A landscape with many valleys, sampled at points; each row gives a point and its height.
A ball rolls from a point to the lowest of its 2 nearest points, and stops where none of them is lower. Distance is the straight distance between rows; heights are no part of it.
J_601: [  5  -6   0   2   5   3   5   5 -18 -14  -6   0   3 -19  -3  -6  17  -5
   2   0   5  -8  11   6   4   8  -7   1   4  -5 -21 -11   8  -5   5   3
   5   5  -5 -20  -9 -15 -10]  h=167
J_39: [  4  -7   8  -2  -1  12  13   8 -21 -16 -12  13   8 -28  -1 -14   9  -6
  -4   1  17  -4  -2   4  -2   3   3  -1   2  -6   0  -2  12  -9   6   8
  -3   6   2 -18  -4  -7   1]  h=90
J_991: [ -5  10  -5   3   5  -6  14  12  -9   0 -11  13  18   1   5 -16   4 -11
   8 -10   3  -5   9  -6   5  -4  14  24   5  -8   2  15   0   6  -2  -5
  -1 -10  12 -11   3   8   1]  h=637
J_247: [  1   0  -4   1  -2  -2   7   6  -7 -21  -9   6  14   4   0 -18   1  -8
   2  -6  10  -6   3  -1   4  -3  10  19   5 -13  14   8  11   4  -1 -13
  -8  -2  -3  -7   3  11   5]  h=593
J_881: [ 15  -7  -1 -12   9   1 -11  13  -1 -12  -2 -15  -9 -21  -9 -11  11  13
   1  -3  -1  -4  -2   0   9   7   4 -12  21  -3 -19   3  14   2  -1   7
   1  -5 -10 -20  -1  -4 -13]  h=307
J_45: [  0  -3   5  -5   0  -2 -13  -8  19 -19  -8  -3 -11  13  -5  -6  -5  11
   1   6  -3  -1  -7  -9  -1  -2  12 -14   2  -3  19   0   7  10  12   7
  -8  -7  -9 -14  -5  10   5]  h=675
J_77: [ 19  -8  11   0   3  17   2  23  -5  15  -5 -25 -12 -14   5  -7 -11   0
   7  -8  -3  10   6  -5 -12   4   7   1  -2  11 -15 -18   1  -1   4 -13
   8  15 -16  11  -7   4   4]  h=350
J_930: [ -7   3   1 -10   4   0  10   3  -4  -3   6  10   6   0  -9  -3   2   0
  12   6  -5  -7   9   4   0   2   1  10 -11   5   0  -5 -17   1  12  -1
  -3  21  -1 -15  -3  -3 -26]  h=385
J_507: [  3  -3   8   4   0   0  15   4  -4   8 -10  33  17  -9   3   8  -1  -7
  16   6  29  -3   3   9  13  -3  -7   5   7  -1  22   1  -4  -6   0  -1
   5   4  20   0  16  -2   6]  h=707
J_460: [  8   4   4  -1   1   4   9   3 -18  -2  -4 -10   7 -15  -8  -1   1  -1
   2  -4  13  -9   4   4  -9  -1  -1   7 -20   1  -4  -8   2  -6  -4 -16
  -3  12  -7   3 -11  -7  -6]  h=295
J_858: [-14  21 -10  -1 -14 -13   2   0  11   9   0  11  12  13  -4   4   4  -2
  -4  -2  13   0   7  -5   1  -6   2  21  -9  -9   4  21 -10  -3 -15  -9
  -7  -3   6  11   5  -7  -3]  h=703
J_479: [ 13   0  -1  12  26   1  -5   9 -21 -14  -5  -1  -4 -15   3  -7  19 -15
   7  -1  -1   0  11   4   3   4   0   3  16   6 -24   1   2  -6   3  11
  -2   1   3 -22   1  -9  -4]  h=235
J_368: [  2   3  -2   6  17 -16   1   8   8 -11   6  -2   8   6  -2 -10   1  -6
   3  -3 -17  -1   3  -9   4   7  11  19   0   0  -8  12   6   8  -7  -6
  -1  -4   3   8  -5  -1   4]  h=711
J_539: [  3   7   2  -4  19   5   5  15 -10  -1  -3  -1  -2   9 -11   6  -4  -9
  21   6  -5  -2  12   3  -1   2  -3  11 -13  10  -9  -7 -12  -2  20  -5
   6  21  11  -6  -8  -8 -20]  h=427
J_535: [-17  -6  20 -11  -8 -10 -15  -4  11   0   7 -16  -9   9  -4  -1  -7   8
   4   6 -15   4  -6  -7 -12  -5   1 -25   6   4  -2   6  -5  -1   8  24
   1  -5  -3  -5 -15  -5  -3]  h=141
J_704: [  2   3   4  -4 -14   6  -3   0 -19   0  -6  21  12  -3  -1 -13  -6  -1
   1  -8   6  -5  -5   2  -3  -5   1  -1  -5  -8  21  20   8   0 -13  -1
  -2  -9  19   7  15   6  15]  h=503
J_274: [  7   3  -1 -11   6  -3  -1   4   3  -6  -2 -13 -16 -12 -14  -4  13  11
   8  -1  -6  -3   1 -11  -2   6   8   0  19  -1 -12  -9   6   2  13  13
  10  -1 -15 -25 -10  -7 -14]  h=271
J_720: [  8  12 -13  -4   1   4 -23   2  -2  -2   2 -21  -9  -3   1  -9  12  12
  -8 -14   4   8   8  -7   3   2   6   8   5  -9  -8 -10   1  -4   4 -13
  -5 -11 -19 -19   0   1 -18]  h=529
J_237: [  0   1   1   8   5  -1 -16   2  -1   0  12 -29 -21  15  13  -4 -10  -4
   0 -10 -25   4  -9 -23 -10  -6  -7  -4  10   3 -24 -15  -7   0   2  -8
   8  -6 -18  -3   7  -5   0]  h=291
J_859: [  8  -5   0  -6  -7   5   3   5   6 -21 -10   0  -1 -10  -4 -15   0   0
  -4  -1  12 -10  -2  -1   2   3  15  11  -2 -13  12  -9   5  -3   9 -12
 -12   3 -10 -14 -10  -4  -2]  h=630
J_641: [ 14   0   6   0   1  -8 -11 -11  25   6   6   4  -7  13  12  17  -6   6
  17   6   3  -7  -8   6  20   4 -10  -7   7  -4  13   5  -6  -7  -6 -15
  -9  -2  19  26  20  -6  14]  h=321
J_992: [  7  -9  -2   5  -1  -7   9 -11  -1  -4   4  -1   3  -7   5  17  10 -11
  -6   1  20  -9  -5  13   5   1  -5   2  -2  -6  -7  -5  13   1 -18   4
   1  -2   0   8   8 -15  15]  h=356
J_577: [  9  10 -12   4  16 -15  11  19  -7  -3   0  -7  12   4  -5 -12   3 -17
  12 -14  -3  -8   6  -8   8  -1  10  31   4  -4  -3   9   2   9  -8  -8
   2   0  11  -3  -5  -2   4]  h=679
J_882: [ -4  -4  -8  -5  -4   6   7  -2 -20   9   0 -10   8 -14 -14   9   0  -4
   0   3  18  -4  -7   8  -7  -2 -14  -6 -11  12 -10 -17   4  -5 -14  -5
  10  14  -4   8   4  -2  -1]  h=265
J_195: [  6   3  -7   2  -7   6 -14  -1  -6  -6   4  -4  -2  -8  -1 -10  11   8
 -12 -17 -10  -6  11  -7   2   4  -3   5   0  -9  -9   7  10  -1  -1  -7
  -3 -19 -11 -16  -3   2  -8]  h=476
J_803: [  4   0   1   5   6  -6 -12   6  14 -10  19 -16  -6  14   6 -12   4  -5
 -12  -1 -26   4   0  -9  -1  11   7  10   5  -5 -13   5  -3   3   0  -8
   0  -8  -7  10 -11  -9  -3]  h=739
J_373: [ 11   5  -4  -2  17   3 -10  13   2  -3   2 -23 -14   6  -6  -5   2   1
   2  -1 -15  11   9  -4   1   6   0  11   5   9 -10  -2   8  -3   8  -8
   7  -8 -10   1 -12  22  -4]  h=357
J_225: [ -1  -3  14   9   2  -3  -7  -7   3  -8  -3   0  -7  -5   2 -12  -1  -6
  -8  -1  -2  -4  -5   4 -11   1   6  -3  -1  -9   6   8   9   0  -4  12
 -12  -9   1  -9  -3  -5   3]  h=306
J_499: [ 12 -10   6   8  -5   5  14  -9  11  10   3   1  -1  -3   8  13 -14   0
   3   4  16  -4 -10   2   4   5  -4  -6 -17   8  14 -16  -8   4  -7 -14
  -2  14   5  19   6  -5  11]  h=373
J_908: [ -2  -8   3  -5 -13   8   0  -8  -1   7   4 -16   3 -11   5  10   3   7
  -9 -18   9   1  -7  -2   2  -1 -10  -6  -1   8   1 -14  18   5  -5   4
   8 -10 -15   6   2   3   5]  h=143
J_500: [ -5   6   5   4  -2  -2  28  13 -11   1 -23  26  15  -4  -2 -11  -5  -7
  12   2  21 -11   3  -3  11 -11   8  15   2  -6  20   9  -3   2  -1  -6
  -1   0  15 -12  11   8   2]  h=677
J_470: [  3  -7   7  13   2  -1  12   3  -6  -6   8 -23  -2  -5   4   7   7 -17
  -7   2   8  -6  -4   4   0   1   1 -13  -2  -1 -22  -7   6   6  -7   1
  -2  -4 -11   1   5 -14   5]  h=305
J_569: [ -2   0  13  -5   5  -9 -11   1   4  -3   3 -19 -14   6 -11   2   0   4
  15  -5 -10   6  -6 -17 -12  -1   3 -12  14   2 -11 -12  -4   2  11  23
   6  -3 -12 -19 -14  -5 -10]  h=215
J_901: [ -5  17 -11   1  -2  -5  -5  -9   2   4  -2  -6   4  15  -9  -9   1  -2
   1   0  -7   2  10  -3  -2  -5  -3  11 -11   2  -8   1 -13  -6   0 -11
 -13  -4  -4   2  -2  12 -20]  h=572
J_363: [ 11  -8  -4   8   6   0  19 -11  17  -7  -6  25   2  -2  -5   1  -9   0
  16  22  10 -12  -1   6  16   8   1   4  -1  10  17   8 -15  -2   6  -5
   0  18  12   2   6   7  -2]  h=477
J_62: [-14   0   8   5  -9  13  -6  -6 -20  15   7  35  12   3  13  -2   8   1
  -6  -8  10  10   6   1  -4 -11  -8   5   3 -11  12  12 -17  -6  -9   9
   8 -14  13  -1  18   4  10]  h=631
J_64: [ -2   3   7  -6 -11   9  -7  14 -14  -6 -12  16  10   4   5 -19  -4   3
  -1  -7   5  -1   6  -4   0  -5   9   7  -4 -13  26  13   3   4   0  -8
 -15  -5   3  -8   7  13   1]  h=551
J_492: [ -3   6  -1   2  -4   3 -11  -9   6  14   5  10 -10  13  20  30  -6   6
  -8   5 -11  -2   0   8  -5   3 -10 -15 -10 -13  -5  12   3  -3  -2 -10
  15   1  21  28 -12  -3  15]  h=243
J_768: [ 14  -8 -10   3  -2  -3  12  -5  22  10  -1  13   8   6  -9   5   0   9
  20  19  19 -10  -5  11  19  11  -1  11  -1   4  13  11 -23  -4  -9  -7
   4  15  10  16  12  -1   2]  h=506
J_861: [  9  -4  12   6 -12  10  11   5  -9   7   1  18  13  -5  -1   6   8  -3
  13  11  22 -13   3  20  13   6 -14   3   2  -3  18  15 -15  -8  -9   2
  -1   8  14   2  17  -1  -2]  h=728
J_472: [ -5   1  -1   2  17  -6  25  -1  14  -1 -11  -6   9   4 -12   6  -8  -4
   1   7  -2 -11  -8  -1   8  -2  12  10   2   7   1 -12   0  12   9  -6
  11  13   3   6 -13   9  -5]  h=554
J_252: [  1   7 -13   3   4  -5   2  -9  19  -3 -10  28   7  15  -4   1  -8   8
   2  10  -3   3   6   7  11   2   6   3  11  -9  21  20 -16   1   3  -8
  -2  -4  20   3   8  14  13]  h=597
J_604: [ -8   8   7  13  -2  -9  -1  -7   0  -6   6   6  -1  -3   9   5  -3  -9
 -12  -5  -9  -5  -6   2  -7  -1   0  -4  -2  -9  -6  21   3   5 -10   4
  -7 -20  17  13  -3 -12   7]  h=375
J_281: [  6  11  -2   9 -11  -3   9   2  -6  -4   4 -17   3   1   0   9   0  -5
 -14  -7   4 -12  -8  -1   1  -3   2  -3  -6   0  -3  17  15   4 -15 -18
   0 -17  -3  21   4   2   9]  h=393
J_667: [  7  12  -3   3 -12  -4   6   2 -21  -5 -10   0  13  -4  -1  -2  -2 -13
   0  -6  11 -12  -5  -1  -1  -6   0  -2  -5   3   9  23  19  -3 -17  -9
  -9 -12  13  11   5   1  17]  h=451
J_418: [-18   1   2  -4  -3   0  10 -10 -13  -2   3  23   3  -1  -1  -6  12 -10
   3   5   3   0   9   4  -5 -10  -1   8   7  -9  -1   3 -16 -11   0  19
   0   2  -1 -24  17   4  -6]  h=255
J_10: [ -9  17  -5  -8 -21   0  -5 -10   3  10   5  17   3  17   8  13   2   4
  -8  -9  -1   0   8   1  -3  -3 -11   7  -9 -14   7  16  -1  -2  -9  -1
   1  -7   7  12   5  -1  -7]  h=746
J_932: [  0   5   2  -1 -13   3 -13  -5   3  11   4  35  -2  18  12   8   2   7
  -9   5  -6   2   6  12   0   4  -6   3  -4 -18  18  21 -10   7   4   1
  -1  -3  13   8   9   0   5]  h=775
J_398: [ 19  -4   7  -7  21  -7 -18   7  13 -15  -2 -16 -20   4  -4 -12   1   8
   8   1 -18  10   3  -8   2   5  11  -2   9   5   3   0   4   0  13   6
   5 -10  -8  -7 -20  13   5]  h=405
J_787: [ -1  -7   3   3  17  -2  17  13   1  11  -6  -8  -4  -4 -10   3 -17  -5
   6   9  -9  -2   2  -4   1   2   1   1  -9  11 -13 -18   1   1  11 -12
  14  12   2  13 -18   3  -5]  h=526
J_271: [ -1   9 -15  -8 -10   7 -18   5   5   4   8 -27 -10   4  13  -6   5   4
  -2 -10  13  11   0 -18  -7  -2   8   6   6  -6  -6 -27  -7   5  13  -2
  -7   1 -22 -19   0 -12 -14]  h=576
J_886: [-10   7  12   1 -16  12   2  -2 -25   6   1  22  15  -6   2 -10  10  -1
   6  -1  19   0   5  -3  -4 -12 -11   6  -3   2  13   8 -20 -20 -18   2
   5  -3   8  -9  16   9  -8]  h=697
J_211: [ 13   0   4  -4   1   6 -21  -7   5  15   5  13  -3   8   6  20  -1   9
   0  15 -16  -4   0  18  -3   8 -15 -19  -2 -12   5  11   4   0   8  -7
   1   2  21  22   2  -1  17]  h=162
J_804: [ -5 -10   8  13   3 -17   0  -6  14  -4  -3  -2  -3   1   8   4 -14  -7
  -9   8  -5   4 -14  -3   5   2  -5  -7   3  10  -9   5   7  -2 -12 -10
   7 -19   0  26  -9   9  22]  h=527
J_467: [-11   7   0  -3 -22   7  -3  -1  16   4   5 -13 -11  10   7   2  -6   8
 -21 -11  -8   1  -9 -15  -8   0  10  -6   3 -21   8   3   6  11   3   3
  -5 -14  -9   2  -6  -7  -5]  h=319
J_203: [  4  -3  -7  -2  -2  -2  -8   1  17  -8  -2 -14 -10   3  -1 -18  -4  12
 -15   0   2   2  -5  -7  -5   1  18  -1   6 -14  16  -9   6   2  10  -5
 -13  -7 -11 -14 -10   4   2]  h=655
J_24: [ -6   3   2  -6  -9  15  -8   2  13  13   6 -24  -7   9   4   0 -10  13
 -10 -11  -5   6 -13  -3  -7  -7  16 -15 -11   1  13 -10 -15  11  -5  -7
  -5   6  -9   2   5  -1  -5]  h=371
J_438: [  0   4  -8  -3  20   5  10  10  -3  15  -4  -6  -4   9  -8   0 -12  -6
   4   3   1   7  17  -7   6   1   3  13 -17   3 -15 -16 -17   2  23 -25
  12  17   7  10 -11  -6 -18]  h=480
J_285: [  5  -5   6  -4  -8   6  11  -1 -19  -8  -9  16  21 -13   2  -7   8  -4
   2   3  24  -8   6   3  -3  -4  -2   9 -17  -1   9   0   3  -6  -4 -12
   5   9   1  -8  -7  -1  -3]  h=202
J_331: [ -6   4 -15  -6  -5 -11  11   7   3   8  -6   6  17  -5 -13  17   1 -10
   8  10  12  -1  -3  16   6  -1  -7  -1   8  16   4   5   9   0  -8  12
  -2   6  15   9   5  -9   4]  h=498
J_392: [-14   7   1 -12  10  -7  18   1 -14  -4  -5  27   5  -4  -3   0  12  -1
   5   9  -1   4  11  -3   3  -5   4  14  -3   0  -8  -4 -17   2  16  17
   5  17   0 -26   4   1 -10]  h=335
J_829: [  1  -7   0  -3  21  -3  11  -9  -9 -13 -13  17  -6 -13  -4  -6   7  -3
   2  15  -4  -1  -4   3  -6   5   8  -9   0   1   2  -6   1   5  17  23
  -1  19  10 -19 -10  -4   1]  h=420
J_337: [ -1  -2 -12  -6  -8   5   0  -3 -25   0  -1  14  19 -11  -1   1  11  -2
  15   6  13  -3   2   2   3  -5 -18  -2 -13  29   2   3  -2 -14  -8   6
  -5  16   6  -6   4   3 -12]  h=567
J_293: [ -9   5  -4  -7 -18  11 -19 -10   6   9  11  -8  -4   7   7   7   4  18
 -11 -15   4   3 -11   1  -2  -7   0  -9 -10  -6  17  -7  -9  -3  -8   3
   4   0 -10 -11  12  -2 -10]  h=308
J_85: [-10 -13  -6  -6   2   6   5  -8  -7  11   1 -13 -13  -3  -6  -2  -7  -1
   1   7  -4   7   1  -6 -16  -6  -6 -14  -6  12 -19 -20   0   0   5   7
  11  18 -25  -5   4   8   3]  h=117
J_833: [-11  10  -2   4   3 -15   0  -4  13   1   5  -4  -5  14   1 -10  -4   1
  -1  10 -18  12  10  -3  -4  -1  -1   7  -3   4  -3   6 -21 -10   5  -5
 -15   1   4   6 -21   2 -12]  h=504
J_848: [ -5   7 -14   2   4   0   2   0   2   1   2 -14  -3  13   3   2   0 -10
   1   4   5   4   6  -6  -9  -3  -4  17  -5  -5 -18 -21 -16  -2   9 -16
 -12   4 -13  -8   0   0 -17]  h=634
J_235: [-15  -2   9  -2 -11  -4   7  -2   0  -1   7  16  -3   4  -2   4   5  -5
   5  15  -8   0   6  11  -3  -4  -4  -1  -5   6  -1  16 -15  -7  -2  21
 -14   8   9  -5  10   2   0]  h=144
J_261: [  9  -5   4   3  11  -6  17 -12   1 -12 -13  27   1 -10  -6  -4  -3  -5
   6  15   2  -8  -3   5   7   0   4  -7   2  14  10  -2  -3   0  11  11
  -5  15  17 -10   1   9   5]  h=446
J_151: [ 13   1   3   1  -7  10 -14 -13  13  13   7   3  -8  17  11  15  -5  16
  -5  -2  -3  -3  -7  11  10   7  -9 -11  -4 -19  22   3  -4   2   4 -18
  -4  -5  12  21  10   0   9]  h=242
J_613: [ -8   8   0  -8  12   8  -1   5 -20  -3  -9  10   6  -9  -9 -18  -2  10
   3 -14 -19   0   4  -4  -6  -4   9   4   7  -2  -2  13   8   1   9   8
   6  -6  13 -10   4  14  -4]  h=300
J_554: [  4  11  -1   4  -6   1  -5 -14   0   5  -3  13  -2  -2  16  23   5  -5
 -14  -5   0  -2  -5   6  -5   1  -8  -5  -6 -13  -2  17  17   1 -11  -2
   6 -14  18  24  -4 -12  14]  h=330
J_635: [ -4  -1  -9  -1   4  -2 -19  -6  -5   8   1  -6 -13  -6  -4  -3 -10   8
 -11  -3 -19   6  -8  -5 -10  -3  -8 -10  -6  14 -17  -4  13  -4  -4   4
   3  -4 -12   7  -3  12   1]  h=89
J_607: [  7  13 -11   2  -1  -2  -2  12 -22 -13  10 -15  17  -6   5 -10  13  -2
   2 -13   2  -1   5  -4   5   1   7  25   2  -6   5  -3   1  -4  -7 -18
   6   1 -12 -14  -2   1 -17]  h=776
J_523: [ -7 -11 -15 -16   8   7   6   2 -13   0   0  -8   5 -14 -14   8  -1   0
  -2   4   2   4  -3   4  -2  -3 -11 -12  -5  11 -20 -21  13  -3   6   8
  16  15 -10   0   0  -4  -8]  h=200
J_602: [-13  12   7  -4  -7   2 -22  14   3  -2  -2   0  -7  13  -4  -1  -3  15
  -1   3 -19   7   9  -2  -2   1   6  -6  -6  -5  11  20  -8   5  13   4
 -19  -3  -3  -7  -5   2 -16]  h=416
J_669: [-12   0   0   6  -3   7  -6 -14 -12   2   2  32  13  -3   8  -5   6   2
 -15 -12   0  11   9   3  -3   0   1   6  11 -16  12  10  -2   4   0  13
  12 -18   4 -13   5   1   9]  h=571
J_546: [ -6  -8   5  -1  -2   9   0   4   5  16   6 -24 -18   6  13  -2  -7  -5
   0  -4 -18  10  -4 -20 -15  -4  -2  -1   1  15 -21 -15  -3  -2   4   2
   3  11 -23  -2   6   4   3]  h=218
J_101: [ 11  -4   7  -6   4   9  -7  15  10   9   5 -31 -16  -3   5 -12  -2   5
  -2 -12 -15  12   2 -10  -5   2   8   3   3   7 -13 -10   4   4   0  -3
   4   1 -20  -1  -5   9   5]  h=296
J_951: [  0   1   5  -1 -17   7   7 -15  12   6   6  -8 -10   6  11  13  -7   3
 -13 -12  -3   1 -12  -5  -1   1   1  -5  -3  -5   8  -4  11   3  -4   1
   1 -11  -1  19   1   1   4]  h=239
J_594: [  1  11  -5  10  17   3  -5   4 -20 -11  -4   3   0  -3   7 -10  19  -6
   6  -9  -5   4  18  -2  -1  -9   0  17   8  -5  -7   1  -3 -10   4   3
  -6  -8  -4 -23   6   3 -14]  h=324
J_820: [ 16 -14  -2  -2   3   8   7   5   0  -4  -5 -18  -6 -32  -7  -9   1  13
  -5  -5   6  -4  -9  -5   8   9   1  -9   9   3 -18 -13  18  -2  -2  -2
   3   2 -14  -8  -9  -3  -1]  h=340
J_966: [ -2   4  -8  -6   8   2  -7  -8 -12  -1  -1   2   0  -8 -15 -12   1   8
   3  -6 -16   0   3   4  -9  -3  -4  -5  -5  11  -6  13   7 -11  -2   5
   0   1   4  -3  -4  15 -10]  h=216
J_793: [  9   1   7  12   3 -11   9  11   6 -16   5 -18   3  -2   6   7  -1 -11
  -1   2   1  -8 -10  -2  11   2   4  -9   0   4 -16   8  17   8 -15  -9
 -10 -11  -5  17   0  -9  15]  h=345
J_799: [  0   0  -1  -8 -12  10 -16 -14  -2   2   2  -2   6   4  -5  14   4  15
  -9 -17   4   3   1  11   4  -1  -9  -8  -4  -7  17  -3  12   4  -2   3
  10 -11  -4  -4   4   7   2]  h=230
J_365: [ -1 -16  -5   1   9 -16   9   5  14  -9  -7  -2   1  -3  -5   7 -14 -15
   0  20  10   5 -11   2   4  -2  -3  -8   7  20  -8  -6   9  -2  -4  -4
   2  -1   2  20  -6  -1  17]  h=489
J_831: [ 13  -7  16   6   2  -9  -9  14  16  -5  16 -27 -14   6   3  -6   2  -7
  -1  -1 -19   2   1  -9  -1  14   0  -6  20   1 -16  -2  -7  -2   6   4
   8 -12 -10  -1 -19  -5   2]  h=759
J_198: [-12  -4  -6   1 -11  -1   5  -4  -5  14   4 -12  -2  -4   4  15  -5 -12
 -11   6   7   9 -14   2 -12  -5 -13  -8  -1  13 -16 -15   5  -6 -14   6
   0   9  -7  24   8  -1   3]  h=344
J_266: [ -6  11 -18   0 -12  -8   4  -5   9   6 -10  26  13   9  -2  -5   4   2
 -11   6  11   7   3   5   5   0   4  16   3 -14  12  16 -17   2  -5  -8
  -5 -12  12   5   6   5   0]  h=653
J_990: [  1  -2  12   2   7   4  -6   3 -11  -3   0 -12  -7 -13  -4  -8   4  -6
   6  -3   6  -7   5   3 -15   0  -3  -1  -4  -2  -8 -10   4  -4   3   7
  -9   4  -2 -15  -6 -13  -5]  h=236
J_301: [  1  -3   9  -6  -2   4  -5   1   3 -16 -10  22  -6   9  -2 -12  -6   7
   3   5  -9   0   3  -5  -3  -2  11  -4   0  -1  23  14   8   7  12   7
 -16  -2   0 -13   5  13  10]  h=691
J_117: [-17  -4  15  -3 -13  -6  -5  -4   7  -4  14   7  -6  10   6  -1  -3   2
   1  16 -14   2  -9   5  -9  -2  -2 -18   1   5   6  16  -6  -2   1  30
  -8   2  10   1   0  -9   0]  h=68
J_230: [ -1   6   6   8   0  10 -10  12 -24  -1   1  11  -1 -15  10 -17   9   1
  -3 -18  -4   6  14 -11  -4   0  -1  10  11 -10  -8  10   0 -10   4   1
  -3 -22   1 -19   2  -2  -9]  h=407
J_56: [ -8   7  -4   3  -9   2 -10  -3  15   0   7  -3  -3  17  -6  -2  -8  11
  -8  11 -14   5  -3   2   4   5   7 -11  -8   4  13  12 -15   1   9   0
 -15   1  -5   5 -10  10 -11]  h=448
J_533: [ 13   0  -6   6   6   0   9   9  -7  -8   7 -16  16  -3   1  -2   8   2
  -4 -19  -1  -5  -2  -6   7   5   6  15   0   2  -3 -15  10  11  -3 -15
   7  -4 -16   0  -4  -4 -11]  h=753
J_344: [ -6 -20  16   8  -4   7   6   2  21   1   4 -13  -1   4   6   0 -23   4
  -1   7  -3   2 -19  -3  -2  -1   6 -17  -1  13  14 -16  -8   3   1  -1
   6   9  -6  11  -2   8  15]  h=449
J_59: [ -3  -9   9  11  -1   3   0   4  16  11   3 -22  -4  10   9  -8  -8   1
 -11   3  -4  10 -12  -6  -8   2   9  -8 -12   5  10 -17 -19   8   4  -9
  -8   7  -8   5 -13   4   4]  h=415
J_7: [-13  11   6 -10 -12   6 -24  11   9   3   1 -21 -15  19   5   5  -6  12
  -4  -4 -11   9  -2 -14  -7   0  11  -9   0 -10  -2   5   1  10  11   3
 -11 -11  -9  -3 -10  -8  -7]  h=374
J_802: [-16  -1 -12   0   1 -13  -3 -12   6  15   5  -3  -5   4  -3  19  -8  -2
  -4   4  -8  10  -6   2  -3  -4 -16  -2   3  14 -15   4   3  -4 -12  10
   3  -4   3  28   5   1   3]  h=413
J_168: [-10   3 -21  -3  -1  -4   9   7 -19  10  -9  15  26 -14  -4   6   6  -7
  16  10  21   0   5   8  10  -7 -11   3   2  23   2   4   3  -1  -5  13
   7  12  18  -8   8  -1  -6]  h=531
J_63: [ 14 -14   2   3  17  10  -1  15  -8  11 -10 -14 -21 -25  -2  -4  -7   8
  -2   1  -2  10   0  -9  -3   9   3 -10   5  10 -22 -23   6   0   6  -3
  14  13 -14  -3 -13  -3   4]  h=376
J_46: [ -5 -15  -5   0  12  -2   4 -11  -7  -6   1  10  -1  -7 -11   7  14  -3
   3  10  10  -4   3  14  -2  -2  -1 -17  -4   2   5 -12   4   2   5  28
   8  13  -1 -16  -1  -8   2]  h=395
J_42: [  3  -3   3 -10  -4  -8  -2 -11  17  -9  -4   9  -4  13  -1  13  -7  -8
  17   4  12 -10   3  10  13  -1  -3  -2  16  -1  10  -6   7 -10   0  -8
  -4   4  13  15  19   4  18]  h=398
J_184: [ -1   4  -6  -9  -6  -8   0  -3  11  18   7   6   4   3  -2  21   2   2
   6   6   0   5  -3  17   7   2 -15  -2  10   9   5   2   6  -4 -13  13
  -4   3  17  28  12  -8   7]  h=466
J_729: [  4 -15   7  -6   0  -9   8 -11  21   4  -3  -3  -4   8   4  16  -8  -6
   6  12  10   3  -5   8   6   3  -8 -11  16   3  -3 -18   8   3   3   4
   0   3   1  19   6  -4  24]  h=454
J_589: [ 13 -12   3   2  -1   1  17 -11   2  -4   3  -6   3 -12   7  14 -10  -5
  -9  -5  23  -7 -12   5  -4  -1  -1  -6  -6   1   5 -16   9   4  -7  -9
   0   6  -6  25   9 -10  22]  h=406
J_783: [  9   4  -8   2   7 -10   4  -7  26  17   0  10   2  11 -10   8  -4   9
   7   8   3   1  -2  16  17   1   1   8   8  -5  16  10 -22  -7  -9  -7
   3   4  18  12   6   6   6]  h=544
J_498: [-10  -9   6   0   4  -1  11  -5  11  -6  -1  16   7   4 -11  12   2  -5
   8  14   9  -2   7  13   2   0   7  -4  -3  -3   5 -12 -11   9   5  17
   5  10   1  -6   1 -14  -2]  h=365
J_31: [ -5  -2  -8   6 -10   0 -13 -12  -5  -7   7  20   4   2   5   0  17  -1
 -18 -10  -6   1  12  -2   2   7  -5   1   2 -17   1  11   9   8  -5   4
   8 -23  -9 -17   4   1  -3]  h=525
J_634: [-6 -4  3  7 -2 -2 14 -9 15  7  6  1  4  3 -3 12 -2  5  3 -1  8 -1 -3 10
  3 -2 -5 -1 -9  6  8 -3 -6  8 -4  5 -3  7  4  7 -2 -6 -5]  h=323
J_620: [ -6  -3   2   3   5  -3 -22   7  -2   6   5 -20 -13   1   3   1 -11   4
  -8  -7 -32   7  -3 -15  -7   0  -5 -19   6   5 -28   0   8   5   3   2
   9 -13 -15   1  -8   2   2]  h=193
J_630: [  6  -5  -4  10  17  -8   4  -4  -7  -9   2 -10   9  -2  -3  -8   4  -2
   0 -11  -6  -3   2   4   6   2   0   7 -10   7  -8  -5  15  10 -10   2
  -2   2  -7   3   1   5  -3]  h=735

Where does a ball stop that starts at each point below?
J_507: J_470
J_10: J_634
J_803: J_470
J_848: J_908
J_168: J_85
J_45: J_470
J_787: J_117
J_63: J_117
J_630: J_470

Call two points neighbours if one is among the 2 nearest of the other. Go from one point of each pair to the other, from neighbour to neighbour, staying as low as possible. Name the highest point that can't be avoided.
J_195 and J_634: J_804
J_546 and J_117: J_63
J_908 and J_470: J_344
J_211 and J_39: J_604
J_635 and J_85: J_237
J_470 and J_634: J_589
